Each row is a point on a landscape with many valleys, with its height.
From any point a ball takes the steepest step (drop divided by distance) to one of its 5 nearest points. It stops when none of these is lower. Distance is the straight distance between rows; heights are no part of it.
Z430: [171 129 153 148  76 128 117 107 167 132 105 104 110 107 125  72 131 148
 107 149  90 123 120 133]  h=7.46
Z967: [ 71  76 118  71 191 143  86 152  78 112 131 169 150 163 139 210 129  91
 129 138 121 167 134 132]  h=3.36
Z667: [127  75 143 131 160 154 148 142 113 104 169 152 109 145 109 157  98 111
 132  73 102 136 137 147]  h=4.02
Z211: [190  89 144 129 111 154 108 119 139 121 151 132 101 112 124 106  62 186
 113 112  80 134 126 135]  h=6.00
Z592: [144 204 120 145 155 142  97 104 164 117  61 185 170 135 155 138 175 109
  90 159 193 135 118 112]  h=2.93
Z694: [188 106 132 116  72 145 103 110 142 130 122  85  75  67 114  85  85 165
 102 171  81 144 144 118]  h=7.43
Z606: [ 22 136 110 115 178 157 162 116  98 138 108 135 152 151 131 166 200  66
 162 159 179 135 121 131]  h=2.60
Z312: [129  88 122  85  72 115  98 145  96 141 141  66  59  78 126  95 113 112
 158 149  70 137 169 106]  h=1.33
Z720: [143 157 122 139 138 112 121 109 144 126 110 104 210  95 139 140 212 132
 130 145 193 130 120 117]  h=6.26
Z217: [206 110 149 144  75 143 104  82 152 126 132 126  87  85  91  84  46 195
 113 120  61 136 109 126]  h=7.19
Z476: [ 61 134 126 148 159 137 204 130 128 150 139 131 139 160 122 106 165  96
 163 105 171 106 126 130]  h=4.54
Z479: [157 179 130 150 112 116 157 112 147 133 130 167 101 148 118  97 103 141
 122 109 118  89  93 144]  h=4.51
Z347: [165 125 161 145  92 114  98 129 155 141 106  68 137  97 142  94 156 151
 120 160 124 134 140 131]  h=7.35
Z767: [157 182 122 106 139 140  81 112 159 131 100 162 161 127 163 169 128 148
  70 192 151 136  99 135]  h=3.29
Z784: [154  87 139 126  67 127  96 119 142 140 118  33  96  55 124  71 142 147
 150 168 101 149 179 104]  h=7.90
Z657: [105  77 112  79  97 105 114 153  76 133 154 100  69 115 105 132 104 101
 150 108  68 137 148 113]  h=6.43
Z266: [112 182 117  94 157 147 144 116 146 126 112 180 169 163 152 148 154 120
  94 166 182 120  83 127]  h=1.60
Z496: [107 135 126 141 120 139 181 131 126 132 154 159  90 154 114 109 104 132
 145  98 119  84  92 151]  h=4.03
Z170: [ 91 157 116 133 146 130 154 128 140 137 125 167 142 162 139 127 150 119
 115 130 158 118 110 123]  h=3.63
Z914: [133 219 106 184 144 120 147 107 155 114  54 205 153 128 144 118 134 114
 110 122 157 102 131 120]  h=5.88
Z705: [107 151 132 153 113 124 184 122 143 149 129 141 127 153 116  87 134 122
 143 113 136  98 116 142]  h=4.41
Z342: [106 119 113  90  97 109  67 165 115 149 118  54  99  88 143 155 150 106
 139 183 138 163 164 117]  h=0.88
Z330: [139  74 135  93 172 155 103 154 105 115 138 142 117 149 147 174 100 136
  98 119 108 174 162 130]  h=5.51
Z560: [119 184 133 181 119 112 181 110 148 142 117 157 124 157 129  81 116 114
 148  79 127  75 111 138]  h=4.87
Z966: [122  93 132 103 104 130 124 155  99 140 159  91  73 121 116 125 104 114
 144 116  96 130 141 141]  h=5.16
Z435: [117 101 133 150 148 142 200 132 118 103 185 162  94 160 108 135  80 147
 140  57 105 107 114 140]  h=3.86
Z863: [136 122 138 104 136 143 110 139 132 119 155 141 137 123 140 163 107 152
  89 160 125 133 115 128]  h=5.36
Z373: [104  89 129 119 156 137 153 161  99 126 172 156 113 153 107 164 111 112
 130 105 106 123 108 147]  h=4.31
Z104: [ 46 111  95  59 135  77  75 174  87 139 121  90 128 148 125 182 120  84
 144 165 115 157 133 101]  h=1.05
Z751: [113 181  99 138 158 140 150  79 143 129  75 182 184 162 155 121 196  98
 121 127 211 131 118 108]  h=8.20
Z60: [152 118 137 139  85 152 138 113 137 133 157 122  86 114 110 105  94 160
 129 115  91 110  96 136]  h=6.23
Z229: [137 135 136 122 119 108  87 131 150 137 113  63 182  97 153 147 200 147
 133 164 171 137 142 102]  h=4.29
Z715: [173  93 139 121  65 140 106  96 130 135 149 110  76  75 113  72  72 175
 123 138  68 127 133 131]  h=8.75
Z875: [157 137 144 163 103 120 117 125 161 141 108 114 146 113 135  90 142 137
 121 141 121 120 131 144]  h=7.32
Z603: [121 123 124  84 117 144  92 162 119 140 127  97 104 114 150 152 119 126
  98 171 127 145 147 133]  h=8.98
Z136: [188 183 138 226 101  84 155  89 138 111  60 140 116  95  99  70 112 143
 144  79 111 111 137 124]  h=6.19
Z567: [160  90 151 119 138 143  91 147 111 118 167 144 101 141 143 146  80 147
 103 113 111 152 143 146]  h=6.16
Z152: [120 112 125 141 109 140 182 119 110 124 180 144  75 137 106  99  99 129
 159  82 105 111 108 154]  h=3.96
Z985: [ 39 123 122  99 179 146 177 139 100 136 129 167 138 150 119 178 135  91
 139 143 157 126  97 138]  h=1.03
Z562: [146 209 129 183 113 108 189  90 144 134 130 196  90 140  93  91  55 128
 161  50 106  80 111 138]  h=5.42
Z55: [ 87 124  79  71 130  94  67 179 108 141 110  75 122 118 147 194 140 114
 129 186 146 164 145  99]  h=1.93
Z661: [105  87 117  63 148  94  91 161  92 130 149 104 110 140 114 188 106  83
 139 123  99 154 156 116]  h=2.92
Z761: [ 89 151 116 126 156 140 119 117 132 136 119 122 182 143 154 154 194 118
 141 151 199 151 132 127]  h=3.51
Z538: [ 83 119 119 147 115 119 152 156 105 138 143  96 120 145 126 123 178 106
 161 132 139 134 133 133]  h=1.08
Z973: [126 130 140 147 107 110 135 132 139 135 123  83 146 115 140 119 179 132
 144 149 146 138 153 124]  h=8.57
Z636: [144 104 144 120 119 140 164 128 105 125 183 137  82 142 125 125  88 139
 119 100  98 116 116 153]  h=3.82
Z963: [127 140 127 163 115 118 140 119 141 133 124 117 160 136 129  91 170 134
 130 126 152 106 123 124]  h=7.03
Z956: [146  59 130  91 133 114  95 143  89 117 153 114 104 132 121 148  64 108
 141  85  72 157 175 118]  h=6.15
Z704: [150 145 129 108 124 137  78 134 152 151 104 101 134  96 151 142 128 160
  90 208 143 161 143 123]  h=5.93
Z45: [120 154 121 150 138 130 139 120 146 128 120 126 180 140 129 124 191 118
 136 134 192 138 126 122]  h=5.74
Z710: [ 93 155 110 114 149 159 119 131 140 136 112 137 152 147 148 165 174 135
 123 172 170 141 120 126]  h=3.34
Z675: [ 77 103 115 104 134 129 166 177  97 139 151 114 103 146 112 141 155  93
 154 131 118 124 132 145]  h=2.28
Z413: [116 144 107 121 120 121  72 170 144 151 111  45 154  97 164 159 191 134
 131 168 163 156 168 110]  h=4.84
Z10: [123 154 124 112 144 132  83 138 154 131 117  79 175 105 149 159 222 151
 138 177 190 159 134 104]  h=4.08
Z118: [179 159 153 200  98  99 115 106 157 115  79 119 146 110 103  70 138 142
 127 112 123 108 128 132]  h=3.23
Z371: [181 134 134 181  82  92 139  87 148 104 117  79 161  88  94  65 154 134
 153 117 116  97 116 116]  h=1.76
Z161: [135 127 138 179 103  74 196 106 132 109 146  99 163 116 109  71 170 123
 165  89 156  72 118 131]  h=4.78
Z187: [134 198 112 133 144 149 113 113 160 121  79 189 161 153 151 142 127 124
  82 156 160 114  89 123]  h=2.36
Z865: [117 116 137 127 170 142 170 131 127 105 166 195 139 155 119 146  91 132
 108 104 135 125  93 140]  h=3.46
Z471: [ 61 142 130 135 143 132 165 148 117 135 144 111 164 151 136 128 204 107
 155 141 183 120 137 118]  h=1.48
Z207: [169 212 112 191 151 119 124  90 161  99  49 194 171 116 142 120 154 111
  94 132 172 124 125 122]  h=4.20
Z764: [180 148 149 151  76 119 131  92 157 145 127 123  98 101 106  75  96 155
 124 121  82 116  95 127]  h=7.67
Z984: [ 73 121 119 113 115 116 124 175  87 133 146  88  83 133 120 124 146  90
 174 131 107 135 158 128]  h=3.25
Z249: [128  88 112  68 109 108  94 161  79 145 151  81  85 107 121 138 102 108
 151 142  91 131 157 123]  h=6.65
Z337: [138 174 103 175 132 104 146 107 133 110  92 157 206 131 127 110 169 111
 120 120 185 101 127 130]  h=0.86
Z420: [207 103 138 128  89 136  94  96 145 130 115 113  95  82 114 104  31 184
  90 144  79 151 120 132]  h=6.76
Z655: [156 137 148 127  98 144  94 136 157 162 110  96 127 110 141 125 118 151
 100 175 123 134 126 124]  h=1.50
Z862: [138 126 155 165 102 128 175 103 135 150 134 119 100 138 110  52 139 130
 172  90 110  88 121 131]  h=5.18
Z374: [118 125 131 105 156 144 137 148 114 126 139 156 133 145 133 167 123 132
  99 158 146 141 107 137]  h=3.14
Z737: [ 83 120 143 143 121 112 190 147 107 134 161 100 125 155 108  86 156 104
 166 102 139 102 143 137]  h=2.45
Z620: [117 185 114 157 148 120 156 117 149 138  87 166 190 147 146 115 174 112
 124 116 180 106 123 122]  h=7.98
Z154: [152 160 142 181  88 122 157  95 142 127 128 152 103 125 100  78  83 149
 153  90  85  97 104 128]  h=6.32
Z848: [146  82 138 118 132 147 113 147 109 118 156 126 111 131 129 142  84 130
 116 107  97 142 139 145]  h=5.52
Z97: [ 64 130 125 119 166 146 198 132 111 123 154 167 127 155 119 145 111 103
 120 103 148 100  96 147]  h=2.64
Z940: [147 136 151 178  85 105 152  91 145 121 121 116 117 114 114  50 147 134
 155 107 106 102 126 118]  h=3.95
Z627: [ 85 170 113 102 200 150 183  87 131  98 119 233 160 173 140 172 105 117
  95 104 174  99  82 129]  h=2.91
Z344: [ 96 125 119 118 120 136 111 150 126 129 134 112 129 135 126 157 161 124
 138 160 139 136 134 133]  h=3.89
Z493: [187 175 140 207 112  74 169  82 137 101 102 135 152 106  95  73 136 128
 155  79 122  88 130 116]  h=4.61
Z445: [176 114 135  93 135 137  74 134 144 142 122 116 124 104 161 155  79 168
  72 179 110 172 136 133]  h=6.48
Z315: [ 91  55 139  79 168  96  79 147  98 129 119 129 134 158 133 190  94  99
 138 122 105 172 174  99]  h=5.40
Z988: [141 113 150 159  95 136 145 116 141 135 134  90 111 111 117  83 153 148
 143 139 122 110 142 136]  h=6.75
Z485: [ 95 132 120 149 131 140 225 130 144 141 145 172 104 149 120  94 120 111
 153  64 125  87  98 147]  h=4.15
Z566: [ 95 122 139 165 127 117 225 131 114 129 153  97 124 149 106  64 165 104
 191  70 149  86 127 128]  h=3.43
Z768: [162  65 133 113 133 164 105 133 106 126 155 141  88 133 126 130  69 138
 123  75  69 161 168 132]  h=6.52
Z42: [ 95 165 118 115 143 144  95 133 154 139 107 102 165 130 169 159 200 132
 133 166 187 151 123 117]  h=3.79
Z569: [158 118 148 127  75 138  97 129 164 159 107  49 109  81 135 102 145 146
 121 176 123 148 171 129]  h=8.55
Z880: [166  94 127 103  97 138  96 132 123 135 147  94  95  89 140 125  89 153
 106 166 101 137 142 137]  h=8.89
Z749: [148 164 131 193 105  93 174 105 143 134 114 138 126 134 106  63 125 129
 159  81 115  90 123 132]  h=5.57
Z384: [140 176 135 133 132 137  75 111 177 145  77 127 180 114 164 140 179 135
  97 184 164 148 119 120]  h=4.85
Z268: [128  60 123  92 167 133 113 161  95 110 156 130 116 146 121 163  94 119
 137 105  91 165 159 122]  h=4.86
Z523: [148  95 155 157  64 134 128 112 130 132 136  75  98  97 103  43 142 140
 152 124  96 107 143 123]  h=6.01
Z483: [ 55 107 121 132 130 125 185 155  89 142 146 121 108 154 108 124 156  78
 163 103 128 112 124 136]  h=1.51
Z106: [116 168 104 144 124  91 163 100 129 114 125 116 205 116 132 127 211 121
 136 113 202 100 115 116]  h=8.05
Z157: [130 114 135 144 101 126 147 143 130 150 141 122  90 138 125  96 128 129
 141 128 116 100 114 142]  h=5.43
Z345: [110 170 124 113 171 141 143 115 141 108 119 222 151 169 139 153 118 125
  89 129 165 106  80 138]  h=2.48
Z951: [152 136 136 107 163 146 120 121 139 108 149 189 149 158 151 147 109 156
  68 140 145 123 106 135]  h=3.87
Z564: [148 184 127 181 131 115 144 115 161 136  99 174 146 144 126  87 124 119
 121 111 123  91 122 138]  h=5.96
Z11: [123 145 119 117 129 133  81 149 151 140 114  85 157 116 168 155 179 138
 116 183 179 157 141 120]  h=4.48
Z89: [163 144 140 125 133 135 135 130 146 126 150 169 132 139 128 138  93 152
  88 122 123 114  95 145]  h=4.01
Z702: [127  84 142 121 173 169 122 150 118 116 149 164 116 172 142 164  87 136
 105  90 100 157 148 145]  h=4.56
Z473: [ 96  86 127  90 196 135  83 147 107 117 118 162 137 164 148 206 115 103
 125 126 106 190 161 126]  h=4.68
Z233: [145 104 141 134 144 145 141 122 129 109 163 181 112 153 127 145  80 156
 117  83 109 125 106 144]  h=3.64
Z319: [129  94 155 158 162 156 170 119 125 104 179 170  83 149  99 138  81 140
 136  48  92 136 124 154]  h=3.77
Z367: [133  97 128 121  94 138 151 129 104 144 146 103  70 121 115  93 116 133
 150 115  89 111 127 137]  h=6.28
Z247: [ 58 138 121 125 168 132 186 100 105 122 133 111 208 143 134 149 208 103
 160 118 226 122 128 110]  h=9.17
Z451: [119 132 122  85 144 147  85 156 117 132 135 124 125 122 168 172 140 143
  90 196 147 149 123 127]  h=6.56
Z957: [184 193 145 190  91 117 135  95 156 120  89 175  95 125  90  94  70 156
 131  97  83 103 110 146]  h=7.41
Z777: [158 134 144 131 110  95 104 128 154 117 121  57 177  80 116 122 206 146
 123 159 149 141 132 120]  h=4.83
Z78: [ 72 142 116 126 144 133 128 147 120 127 113  85 152 134 151 160 206 104
 152 151 171 141 139 116]  h=2.84
Z361: [155 162 142 141 108 134  88 132 173 140  94 133 150 118 159 118 130 142
  86 177 131 131 117 124]  h=5.37
Z517: [109  99 130 109 190 154 129 135  96 102 148 178 136 158 139 196 105 121
 110 121 130 155 119 145]  h=3.97
Z65: [204  95 148 129 107 148  80 112 143 129 142 123  97  88 132 118  60 180
  90 129  94 144 136 121]  h=6.34
Z820: [186 133 140 135 123 119 130 111 148 118 144 160  99 119 105 117  72 164
 118 109  97  97  88 148]  h=4.76
Z712: [161 191 125 193 139 106 136  95 146 108  71 163 172 124 123 100 161 112
 113 115 162 107 138 129]  h=5.39
Z209: [184 164 148 165  76 126 115 108 163 136  89 143 111 117 120  88  88 164
 110 144  90 114 103 132]  h=8.27
Z250: [ 73  69 109  53 140  65  71 154  94 123 139  92 123 151 104 182  95  89
 148 126 100 153 144  87]  h=1.83
Z839: [131 193 114 185 122 102 173 109 146 137 116 180 128 149 120  80  99 127
 147  95 128  87 107 142]  h=5.09
Z812: [ 99 150  95 126 141 130  61 130 134 145 106  88 143 130 165 183 198 132
 131 180 171 172 145 112]  h=4.49
Z756: [158 141 144 201  96  87 190  86 138 117 134 122 133 126  98  40 142 131
 175  59 124  77 124 127]  h=6.24
Z736: [151 117 127 123  76 134 118 127 127 154 123  62  93  96 126  79 140 133
 140 158  96 130 137 124]  h=9.28
Z913: [118 151 125 121 153 139 125 127 140 118 129 185 140 149 135 145 118 141
  98 128 157 108  97 128]  h=3.18
Z828: [ 86 146 120 121 193 147 190 116 132 104 140 204 141 169 128 146  85 129
 112  84 149 106  93 132]  h=4.04
Z399: [166  67 135 107 115 150 126 135  89 117 176 128  79 118 110 122  68 144
 120  94  77 136 137 129]  h=5.72
Z924: [157  94 127 116  85 141 115 125 106 133 153 101  72  97 116  85 100 151
 132 132  76 119 138 139]  h=8.76
Z115: [105  90 104  59 112  90  74 173  89 138 130  82  99 115 123 171 120  95
 145 159 111 153 153 107]  h=3.58
Z854: [174 141 135  93 134 141  73 140 144 128 118 145 149 114 155 161  95 170
  77 176 143 146 116 134]  h=4.89
Z198: [150 135 146 129 105 129 133 127 137 129 130 142 109 140 131 111 110 146
 115 131 113 119  96 146]  h=5.68
Z263: [106 127 128 111 103 124 104 164 110 147 132  83 109 117 145 124 166 113
 131 155 127 125 153 131]  h=7.33
Z971: [156 200 126 169 126 139  93 109 161 118  69 167 177 129 136 131 171 129
  97 154 163 128 112 128]  h=3.07
Z666: [ 61 155 114 119 170 142 202 114 123 131 132 194 137 155 130 134 122 110
 114 111 173  92 101 136]  h=4.42
Z303: [152 168 126 140 114 130 114 111 157 141 116 183 148 146 135 121 111 144
  87 150 143 101  96 137]  h=3.66
Z674: [108  54 107  53 104  91 115 138  77 119 187  82  85 121  89 111  89  91
 181  87  54 138 162 101]  h=7.93
Z550: [109 156 120 136 129 140 139 139 141 144 129 131 149 154 148 131 176 131
 125 161 163 128 121 130]  h=4.25
Z847: [ 59  96 112  82 147 106 125 167  82 119 145 113 116 147 114 169 122  88
 148 134 107 138 122 131]  h=2.76
Z31: [149 105 148 175  92 119 164  99 144 120 142  94 116 106 101  54 162 135
 171  89 106  95 137 132]  h=5.14
Z886: [177 126 147 130 111 130 102 108 169 143 127 151 116 106 123 120  66 166
  84 131 102 133 103 136]  h=5.54
Z787: [183 135 144 127  88 130  94 113 163 155 116 108 122  93 123 109  88 157
  81 178  93 130 108 143]  h=6.17
Z563: [ 72 123  98  94 144 135  94 165 116 137 111 100 133 138 148 189 162 110
 135 170 143 159 133 106]  h=2.32
Z196: [117  99 109  73  73  97  93 154  90 143 137  56  79 106 126 135 113 100
 169 151  94 138 163 106]  h=5.92
Z607: [ 61 107  93  77 180 114 105 153  90 108 122 137 143 152 116 212 137  91
 132 167 138 146 110 128]  h=2.26
Z593: [134 187 119 151 148 121 179 111 148 122 112 218 134 157 129 131  92 126
 110 103 138  83 101 128]  h=4.74
Z868: [104  99 132 121 123 145 165 162  90 131 172 117  88 132  92 123 120 109
 151  99  90 105 118 143]  h=4.09
Z308: [ 79 129 108 103 118 114  92 174  98 140 118  78 102 118 137 167 150  92
 147 174 126 149 137 113]  h=2.77
Z643: [135 166 118 110 130 145  57 137 174 147  94 102 163 108 159 156 185 147
  98 195 163 161 136 115]  h=4.99
Z336: [ 92 118 130 105 222 170 174 104 120  84 129 218 158 168 143 180 124 126
 101 115 166 139  88 137]  h=1.41
Z417: [122 127  99  78 126 136  74 158 116 149 124  83 104  94 162 169 131 140
 104 199 135 157 148 113]  h=6.27
Z298: [129 106 139 136  87 119 127 140 119 145 134  58 113  96 126  92 164 132
 154 138 117 126 158 126]  h=7.85
Z173: [ 69 150 110 116 162 164 165 114 132 120 126 190 143 170 142 158 135 111
 111 128 171 114  95 134]  h=1.59
Z117: [123 149 139 133 103 139 125 139 145 148 121 121 136 137 142 115 152 132
 125 150 132 119 119 139]  h=7.13
Z887: [ 71 154 120 122 152 151 153 119 123 134 118 161 150 159 130 147 154 112
 134 150 172 122 100 126]  h=2.52
Z93: [164 159 145 177 122 102 126 110 148 113 107 108 180 112 125  95 165 129
 121 144 152 121 124 137]  h=5.41
Z34: [160  86 130  92 139 139  91 156 105 128 149 107 104 111 147 157  84 135
 100 141 108 157 159 127]  h=1.67
Z528: [ 15 125  90 103 157 115 127 162  91 135 111 118 152 145 113 196 173  78
 149 163 145 142 119 129]  h=2.09
Z274: [170  74 153 127 151 173 108 142 126 130 162 138  95 150 136 140  80 149
 120  97  82 157 167 138]  h=5.44
Z996: [157 103 148 131  77 119 110 123 136 135 131  34 123  78 126  88 167 142
 144 150 115 130 154 118]  h=8.46
Z771: [125  92 120  81 169 133  70 160  95 118 132 119 136 129 141 203 108 119
  96 148 122 183 147 120]  h=1.35
Z507: [164  99 124  97  65 136 108 130 134 141 120  80  72  74 125 103  92 140
 128 177  95 134 154 124]  h=8.19
Z405: [135 169 128 189  94 119 196 101 146 138 144 176  90 139  92  70  77 134
 167  69  97  85  98 145]  h=4.75
Z586: [141 118 130  85 163 155  81 137 125  95 134 163 155 131 166 180 112 169
  84 159 148 153 115 137]  h=5.35
Z16: [150  36 127  99 116 155 109 132 104 123 153 129  87 142 105 114  70 107
 162  47  58 153 188 124]  h=8.02
Z277: [ 64 141 128 122 141 134 169 157 101 138 145 142 136 152 119 121 157 102
 144 140 159 109 122 141]  h=3.26
Z992: [121 117  96  62 164 129  62 144 118 130 120 100 132 101 173 199 110 129
  99 182 142 173 145 105]  h=4.60
Z28: [114 167 128 175 115 111 228 104 154 128 162 180  86 150 102  72  89 110
 177  40 109  75  90 133]  h=4.57
Z91: [165 148 129  87 161 147  67 123 145 131 121 160 166 112 173 174 106 171
  69 190 159 168 104 137]  h=4.19
Z280: [137  75 136 143  67 127 115 129 117 140 134  45  79  84 115  68 157 123
 175 135  98 129 175 128]  h=6.93
Z895: [167 168 151 141  96 120 100 111 167 151 102 119 147 115 125  98 123 139
  95 167 119 134 114 130]  h=6.22
Z239: [ 87 142 122 158 141 105 182 121 117 127 132 118 190 145 136 112 196 112
 155  90 193 105 129 116]  h=7.09
Z703: [141 181  95 143 155 122 123  92 147 112  89 148 221 130 152 139 208 108
 121 126 226 127 116 104]  h=5.38
Z281: [147  83 142 148 134 161 174 117 118 109 188 149  78 141 100 119  82 135
 161  49  76 118 119 142]  h=3.88
Z989: [146 189 114 156 152 124 122 103 159 108  83 164 199 130 143 130 191 112
 111 133 187 125 136 123]  h=3.74
Z799: [175  70 143 123 160 169 103 145 127 123 144 148 112 158 142 141  75 149
  95  93  96 164 144 143]  h=5.11
Z910: [132  68 138 107 148 144 140 146  94 110 175 129 104 133 113 156  92 126
 127 101  90 131 144 139]  h=4.33
Z162: [ 98  92 147 107 185 143 140 145 109 104 152 169 128 162 126 165 122 121
 111  94 128 151 133 144]  h=3.98
Z291: [165 120 145 162  57 133 108  87 160 149 102  77 102  88 110  53 104 158
 124 144  77 118 130 116]  h=7.24
Z44: [171 177 122 210 121  85 134 114 145 102  76 139 171 101 107 108 150 121
 123 109 135 105 131 127]  h=4.10
Z434: [157 101 125  86 175 154  52 161 121 107 121 146 147 117 171 197 102 156
  71 172 141 191 153 107]  h=6.14
Z509: [132 118 133 105 102 118  89 155 142 155 112  40 121  92 159 130 173 138
 136 175 140 145 171 111]  h=6.37
Z908: [169  89 150  90 169 159  92 158 115 126 127 137 125 138 165 170  81 152
  92 127 123 166 171 130]  h=8.11
Z561: [105 159 119 146 154 112 218 114 141 130 163 192 106 151 102 111  74 121
 150  39 126  79  97 124]  h=4.26
Z141: [193 179 146 202  81 114 130  75 154 118  79 138  98  96  89  65  83 147
 129  99  78 124 122 122]  h=7.12
Z438: [159 153 136 189 110  65 159 110 142 104 101 130 188 101 107  91 167 126
 136 103 155  82 124 120]  h=4.18
Z180: [123 158 135 180 124 102 191 109 146 123 117 129 162 130 113  74 156 119
 149  82 159  96 140 120]  h=5.08
Z628: [ 79 141 106 100 190 167 189 107 121  99 121 182 147 166 141 172 146 112
 124 145 182 124  87 134]  h=0.72
Z621: [173 187 136 209 110 105 161  98 144 121  87 163 122 120 103  89  84 134
 140  79 110 101 121 131]  h=6.21
Z746: [ 71 128 115 109 148 141 168 143 113 134 137 146 123 148 134 151 142 121
 117 146 156 133 128 142]  h=2.31
Z386: [ 90 148 105 131 161 125 153  87 134 126 119 124 215 130 146 144 216 114
 149 134 214 122 123 104]  h=6.64
Z56: [116 140 102  95 121 123  51 164 154 159  98  41 117  74 167 165 145 131
 120 204 155 167 158 114]  h=4.50
Z997: [144 136 135 157 152 133 201  96 141 104 187 180  81 162 101 105  60 142
 166  20 101  99  90 142]  h=4.12
Z876: [106 106 135  90 136 144 116 160  93 128 159 113 116 136 120 154 115 130
 125 131 123 139 134 146]  h=5.17
Z991: [139 158 126 148 125 126 182 121 154 126 139 177 101 155 107 109  85 148
 135  84 115  84  94 145]  h=4.13
Z933: [ 47  85  96  54 171  77  65 149  94 115 123 113 146 152 132 222 122  81
 145 139 109 163 131  93]  h=1.69
Z867: [142 162 126 137 122 127  77 124 178 146  98  95 170 110 145 135 187 134
 110 176 169 145 122 119]  h=4.62
Z156: [176  61 137 136 101 165 107 100 124 114 168 140  72 110 111 104  60 174
 130  74  62 146 149 119]  h=5.49
Z770: [121  68 107  68  75 112 111 138  73 137 161  89  64  89  90  88 102  85
 179 105  55 132 155 109]  h=7.42
Z872: [178 171 119 182  81  56 167  97 131 100 113  92 176  65  85  89 176 135
 143 122 133  74 105 119]  h=2.99
Z95: [123  63 121  65 153 113  78 161  88 119 144 111 115 138 137 177  85 111
 132 126 104 176 171 121]  h=4.07
Z748: [158 148 132 163 108  98 138 110 152 119 128  90 193  89 114 103 193 137
 149 135 165 103 116 128]  h=5.77
Z440: [137  67 133 117 142 153 106 145 104 112 161 137  94 158 123 133  71 111
 139  52  76 154 170 138]  h=7.14
Z680: [173  98 141 146 119 152 124  99 136 124 165 148 100 132 124 115  60 162
 119  73  93 125 120 136]  h=3.99
Z546: [154 191 139 174 116 119 122 120 155 142  95 171 148 138 123 102 101 135
 115 129 120 105 106 138]  h=5.01
Z890: [100  93 105  67 147 103  79 161  92 112 137 109 124 136 138 190 113 101
 128 158 120 162 154 110]  h=1.88
Z855: [146 164 138 157 130 122 109 119 164 137  92 142 165 128 141 116 171 132
 109 158 153 119 127 128]  h=4.11
Z825: [128 171 129 123 121 125 102 129 147 154 108 137 148 136 149 137 165 141
 109 167 160 135 105 127]  h=4.32
Z731: [126  85 136  92 180 161  75 148 113 122 121 147 131 165 160 189  89 140
 106 130 126 185 168 120]  h=4.46
Z728: [134  36 129  55 126 109  98 145  90 122 158 107  93 134  98 139  89  99
 165  68  66 141 157 107]  h=7.26
Z559: [182 167 142 202  96  81 158  92 136 109  97 111 171  81  84  78 157 131
 142  97 128  93 115 115]  h=2.89
Z72: [112 114 135  89 200 148 113 129 113 104 138 181 154 171 152 192 123 147
  89 150 152 164 112 141]  h=4.37
Z578: [ 94  84 141 104 217 183 110 147 112 111 102 194 140 174 156 204 119 112
  93 120 124 177 145 135]  h=5.58
Z846: [ 47 137 115 139 160 135 210 129 106 149 128 125 168 146 122 124 181 101
 154 122 192 114 133 134]  h=7.08
Z766: [ 67 117 118  77 178 124 107 165  87 115 142 122 131 138 132 192 123  91
 117 146 124 139 130 135]  h=2.44
Z158: [118  97 125 119  74 137 129 130  91 151 138  75  77 110 124  91 145 116
 169 129 100 118 141 143]  h=7.07
Z437: [ 52 126 100  98 165 148 136 164  88 135 123 132 133 153 140 191 167  98
 144 168 149 138 117 131]  h=1.95
Z176: [111  94 134 150  88 134 167 131 104 146 149  84  94 119 105  62 161 109
 184 109 102 104 147 140]  h=7.52
Z630: [127 126 151 165 102 109 180 121 131 119 155  88 153 132 112  82 177 125
 171 107 152  90 126 125]  h=3.65
Z307: [191 121 143 129  87 132  99 108 157 151 102  98 100  95 134  90  86 164
  89 170  79 131 122 128]  h=6.57

For each start below, name the point where the ball stops.
Z643 -> Z628
Z728 -> Z771
Z674 -> Z538
Z951 -> Z628
Z161 -> Z538
Z158 -> Z538
Z117 -> Z628
Z141 -> Z371
Z11 -> Z628
Z748 -> Z371
Z924 -> Z538

Call two points neighbours if one is among the 5 nearest of the other. Go from one point of each pair to the other, from neighbour to neighbour, staying as low as possible. Name the highest point that can't be avoided.
Z655 and Z104 -> Z361
Z985 and Z371 -> Z161
Z628 and Z34 -> Z330
Z538 and Z312 -> Z196
Z337 and Z771 -> Z989
Z985 and Z771 -> Z607
Z104 and Z771 -> Z890
